The views of a scene show one set of named points, each view turned or mirrored, shifted and resized as a whole, with a little noise and some points left out.
In the rows, 128 means zero.

Scene 1
View 1
q_705: [108 106 122  74 104 121  65 197 157 133 152 111 163 134 141 197  89 142
 176  39]
q_118: [ 72  89 143 167 120 127 120 160 158 145  99 121 149 151 137 172  83 127
 131 143]
q_985: [ 75 157 116  83 115 121  74 185 120 124 234 141 168 137  94 179  86 141
 190  58]
q_891: [119 113 147 162 110 140 105 173 169 128 120  96 108 137  95 154  73 130
 164 139]
q_975: [138 102 158 178  97 147 101 181 197 128  83  68  85 130  82 133  69 122
 166 143]
q_676: [118  87 119 118 122 118 120 163 135 141 129 133 167 147 188 243  80 157
 150 110]
q_545: [117  65 144 189 120 131 147 146 162 149  55 109 131 155 171 203  72 138
 123 186]
q_852: [ 58 144 110  87 125 113  95 169 101 134 232 168 194 149 132 209  87 147
 171  73]
q_959: [137  89 137 122 103 131  89 187 177 134  99  88 129 134 141 190  77 139
 164  91]
q_869: [ 26 116 121 129 130 111 113 154 115 145 179 167 194 160 140 191  92 134
 138 113]
q_267: [ 23 101 106  87 131  97 101 161 109 150 181 178 231 163 186 232 100 144
 133  64]
q_276: [ 83  70 130 128 115 118 103 170 162 148  92 121 168 153 173 203  89 134
 134 101]
q_405: [104  72 123 123 120 114 118 162 147 147 103 130 173 152 196 235  83 150
 137 112]
View 2
q_545: [118 104  81 210 129 127 136 103 105 122 106 111  73 145  99 122 125 102
 130 142]
q_276: [114 130  79 190 123 118  95 116 106 109  95 109  95 128 151 121 107  82
 155 131]
q_975: [154 111 105 173 151 122 121 144 103  84 113 153 131 128  94 107 152 117
 135 152]
q_869: [152 120 103 177 118 123  79 129 120 152  65 117  84 130 189 143  98  55
 151 150]
q_118: [145 113  94 194 126 122 111 126 102 118  86 121  94 137 129 131 118  82
 143 148]
q_959: [117 131  91 168 140 121  93 126 116  97 116 131 119 115 138 101 130 110
 147 131]
q_676: [101 125  89 177 126 128  92 103 129 141 107 109  78 119 169 111 109  93
 142 129]
q_267: [122 137  90 179 110 120  63 116 123 152  68 101  78 120 214 138  82  50
 162 133]
q_705: [114 150  98 145 136 118  56 134 127 106 107 130 129  97 195 100 113  91
 163 126]
q_985: [158 132 128 132 138 126  52 149 139 143  82 147 123 101 217 119 115  75
 152 149]
q_891: [154 111 110 169 147 126 110 137 112 109 103 147 118 126 122 115 142 106
 134 154]
View 3
q_959: [121 149 142 153  98 127 128 110 127  97 137 136 137 139 127 127 123 108
 134 105]
q_852: [104 125 124 118 136 121 136 172 110  84 136 204 144 107 138 120  91 144
 120 151]
q_405: [108 117 153 161 120 115 135 123 128 113 129 155 108 115 108 153 109 126
 120 115]
q_267: [101 106 147 144 150 114 130 153 123  88 120 199 128  82 112 135  89 145
 108 135]
q_985: [111 145 116 112 126 127 130 166 108  72 142 193 164 122 151 103  99 134
 129 145]
q_891: [119 136 141 130  68 121 132 120 135 112 139 146 135 136 148 105 116  87
 153 112]
q_705: [116 157 129 146 131 131 124 129 115  71 135 161 157 129 127 120 115 133
 119 118]
q_118: [113 110 158 145  85 112 128 120 144 117 124 158 118 104 128 116 105  94
 141 109]
q_545: [114 106 166 157  70 110 136 105 146 140 129 134  93 122 121 141 114  87
 145 101]
q_975: [127 145 146 137  52 123 127 102 142 113 138 128 138 143 150  98 125  71
 160  96]
q_276: [111 118 158 164 116 117 127 113 137 104 122 153 120 103 107 136 108 114
 122 105]
View 4
q_118: [161 133 120 180 133  64 122 120 102 110  86  98  96 137 133 157 134 122
 176 136]
q_852: [150 141 149 143 160  88 154 175  87  84  59 133 204 125  46 122 213 148
 120 184]
q_891: [168  94 143 192 142  78 120 101 123  69  95 151  75 168 108 135 131 113
 177 133]
q_676: [137 175 134 117  92  85 132 154 103 110  86 114 144 162  90 142 132 135
 135 120]
q_975: [172  74 140 207 140  74 108  81 133  61 115 158  47 188 118 142 104 111
 202 115]
q_276: [142 148 124 148 116  70 129 142  94 116 111  91 133 153 108 168 126 153
 179 116]
q_869: [156 151 127 163 158  69 144 159  83 112  58  92 164 105  98 143 192 136
 140 177]
q_959: [144 111 144 152 115  84 124 122 116  78 126 143 114 190  84 149 113 147
 183 103]
q_405: [135 176 125 124  93  79 129 151  98 121  97  97 139 156 103 155 123 145
 150 113]
q_705: [134 110 151 139 141  87 145 154  99  70 123 147 180 178  42 148 154 179
 170 124]
q_985: [155 101 160 161 178  89 153 159  96  56  75 165 192 145  31 118 210 154
 138 178]

In a view up to two points have been moved. Name them for each view, in the order of its rows, or write none.
view 1 -> q_267
view 2 -> q_705
view 3 -> q_545, q_276
view 4 -> none

Scene 2
View 1
q_64: [169 119 163 151  99 120  95 133 120  84 130 112 113 186 135 123  52 145
 122 194]
q_454: [129 111 132 167 121 158 124 157 119 115 121 153 111 164  96 122 103 102
 121 182]
q_184: [158 116 134 134  95 117 160 142 138 124 130 117 138 165 110 123 103 152
 118 178]
q_674: [111 106 150 167 104 120 121 142 113 108 113 132 109 193 122 120  72 132
 109 175]
q_848: [188 134 165 115  70  43 126 123 142  88 140  55 143 221 179 115  34 211
 111 179]
q_472: [129 126 131 169 129 139  98 167 116  95 125 139 103 201 124 114  80 104
 122 178]
q_666: [182 133 146 144 112 131  98 150 129  84 140 116 117 184 130 118  68 131
 129 194]
q_225: [ 87 113 144 165 104  71 125 150 115 108 110 108 113 243 156 111  61 150
  98 152]
q_182: [118 110 164 177 110 121  82 141 104  83 115 129  92 210 139 119  46 126
 113 181]
q_997: [121 103 168 162  86  97 117 125 115 101 113 110 111 201 139 122  49 158
 103 176]
q_898: [ 73 108 120 158 105  86 173 160 125 141 106 125 132 216 125 114 107 142
  96 143]
q_918: [152 137 100 139 130 140 158 180 140 127 137 139 138 171  99 113 133 112
 129 172]
q_164: [102  78 142 182 108 189 155 142 112 139 105 181 108 122  53 134 128  96
 116 184]
q_130: [ 66  90 151 188 107 122 124 143 102 118  98 147  98 202 115 121  77 120
  97 162]
q_534: [145 121 120 144 111 125 153 160 135 124 129 128 131 172 108 118 111 130
 121 174]
q_36: [154  99 127 152 110 191 168 148 129 136 126 167 127 103  53 135 142 104
 129 196]
q_565: [154 107 164 140  77  94 139 122 127 109 124 100 128 182 132 125  62 175
 111 181]
View 2
q_182: [ 86  80 156 186  62  90 129 168 173 111 147 122 163 194 163 191 111 146
 153 170]
q_898: [ 40  54 107 200 129 165 101 111 178 150 146  90 218 154 133 169 123 164
 100  66]
q_918: [132  74  81 127 112 151  95  86 169 135 176 101 138 125 178 149  97 118
  65  84]
q_64: [133  87 144 135  60 113 153 156 172 141 137 116 141 168 166 201 142 148
 141 178]
q_472: [108  73 126 172  82 103 101 141 176  94 171 117 146 165 176 168  87 123
 116 142]
q_997: [ 80  82 154 166  64 116 155 156 170 159 125 113 175 187 147 205 143 170
 152 154]
q_225: [ 56  48 141 212 110 137 123 167 190 117 131  94 216 165 126 199 147 168
 142 131]
q_666: [153  81 127 127  72 116 141 146 173 125 152 116 129 148 175 191 132 133
 120 171]
q_454: [ 96  93 116 151  73 107 103 102 158 140 175 124 134 174 184 150  69 124
  97 104]
q_674: [ 73  81 136 176  76 117 122 133 169 142 148 114 170 178 161 178 109 152
 127 124]
q_534: [112  78  99 136  99 147 117  97 167 156 157 103 155 141 166 166 114 138
  86  96]
q_184: [116  83 105 118  94 155 137  98 166 185 142 102 155 140 161 178 139 153
  94 103]
q_130: [ 28  81 145 211  75 106 105 129 164 139 151 117 190 204 157 168  81 155
 133 101]
q_36: [110 122  93  95  61 125 107  37 136 207 180 129 101 167 205 130  53 121
  62  56]
View 3
q_130: [146  97 139 177 103 111  77 135 103 165 121 155  89 158 134 112  99 128
  99 102]
q_674: [138 104 145 163 107  96  96 137  93 150 133 144 115 146 120 121 103 124
 107 104]
q_225: [119 101 139 165 123 103  95 112 107 172 131 138 125 182 118 123 120 114
 117  80]
q_472: [121 120 159 160 111 108  88 114  91 138 123 154 127 129 103 118  97 133
  91 103]
q_182: [131  94 171 174 114  86  96 136  91 139 115 177 137 154 105 127 104 119
  87  93]
q_848: [120  92 148 141 128  52 156 140  88 154 161 112 185 185  96 157 141  91
 151  75]
q_666: [124 118 165 148 111  80 119 132  77 125 139 141 155 121  92 133 106 125
 105 105]
q_36: [161 139 130 139  77 111  99 151  71 123 155 111  84  62 126 107  75 160
 111 152]
q_997: [142  89 148 165 111  79 111 149  94 155 137 145 128 167 121 132 115 113
 115  94]
q_918: [119 147 131 134 104 120  97 107  85 138 151 104 116  98 108 114  94 145
 117 123]
q_534: [131 128 132 141 103 107 105 124  87 145 151 111 115 118 114 119 101 136
 122 117]
q_565: [143  97 141 149 108  72 130 153  86 150 153 121 137 154 115 137 118 113
 133 101]
q_164: [169 122 130 160  77 119  78 156  82 139 137 136  63  85 140 100  72 157
  98 145]
q_184: [138 121 130 138 102  92 120 138  83 144 159 104 121 123 116 126 107 129
 132 116]
View 4
q_848: [187 188  81 102 112 156 164  80  68 153 106 113 117 124 105 116 153 151
 139 120]
q_918: [ 93 117 153 143 149 104 141  77 129 140 133 134 125 131 157 145 135 123
 123 120]
q_36: [119  85 182 148 157  89 114  81 106 103 119 128  90 158 191 167 133 108
 119  98]
q_666: [136 140 141 119 117 132 131  99 103 160  82 130 123 148 121 155 134 120
 137 128]
q_472: [104 120 143 129 126 142 126 125 131 163 101 123 136 148 123 159 116 119
 115 121]
q_130: [119 107 125 135 135 172 119 155 132 134 128  98 122 154 133 153 107 127
  87  89]
q_182: [133 130 126 119 115 170 120 146 116 162  88 110 128 157 107 161 114 123
 111 112]
q_674: [131 122 127 128 129 156 126 129 116 141 113 109 120 150 130 151 121 126
 106 102]
q_64: [152 142 131 115 114 147 128 114  94 155  80 118 117 153 116 156 130 123
 130 119]
q_534: [118 122 140 135 143 122 140  91 116 132 129 123 117 137 152 143 133 128
 118 110]
q_454: [108 102 157 139 139 127 118 117 127 138 111 121 118 154 148 163 119 114
 112 109]
q_565: [168 147 110 118 126 151 139 103  83 133 110 107 106 143 131 139 138 135
 121 103]
q_164: [110  68 178 152 157 118 102 123 126 104 125 111  96 169 183 175 114 108
  96  83]
q_997: [159 140 109 119 122 171 131 133 100 141 107 103 116 151 119 146 124 134
 110 101]
q_898: [112 124 106 141 151 158 148 118 133 129 167 101 127 125 144 125 124 146
  89  90]

In a view up to two points have been moved. Name them for each view, in the order of its rows, or write none.
view 1 -> none
view 2 -> q_997
view 3 -> q_225, q_182
view 4 -> q_848, q_36
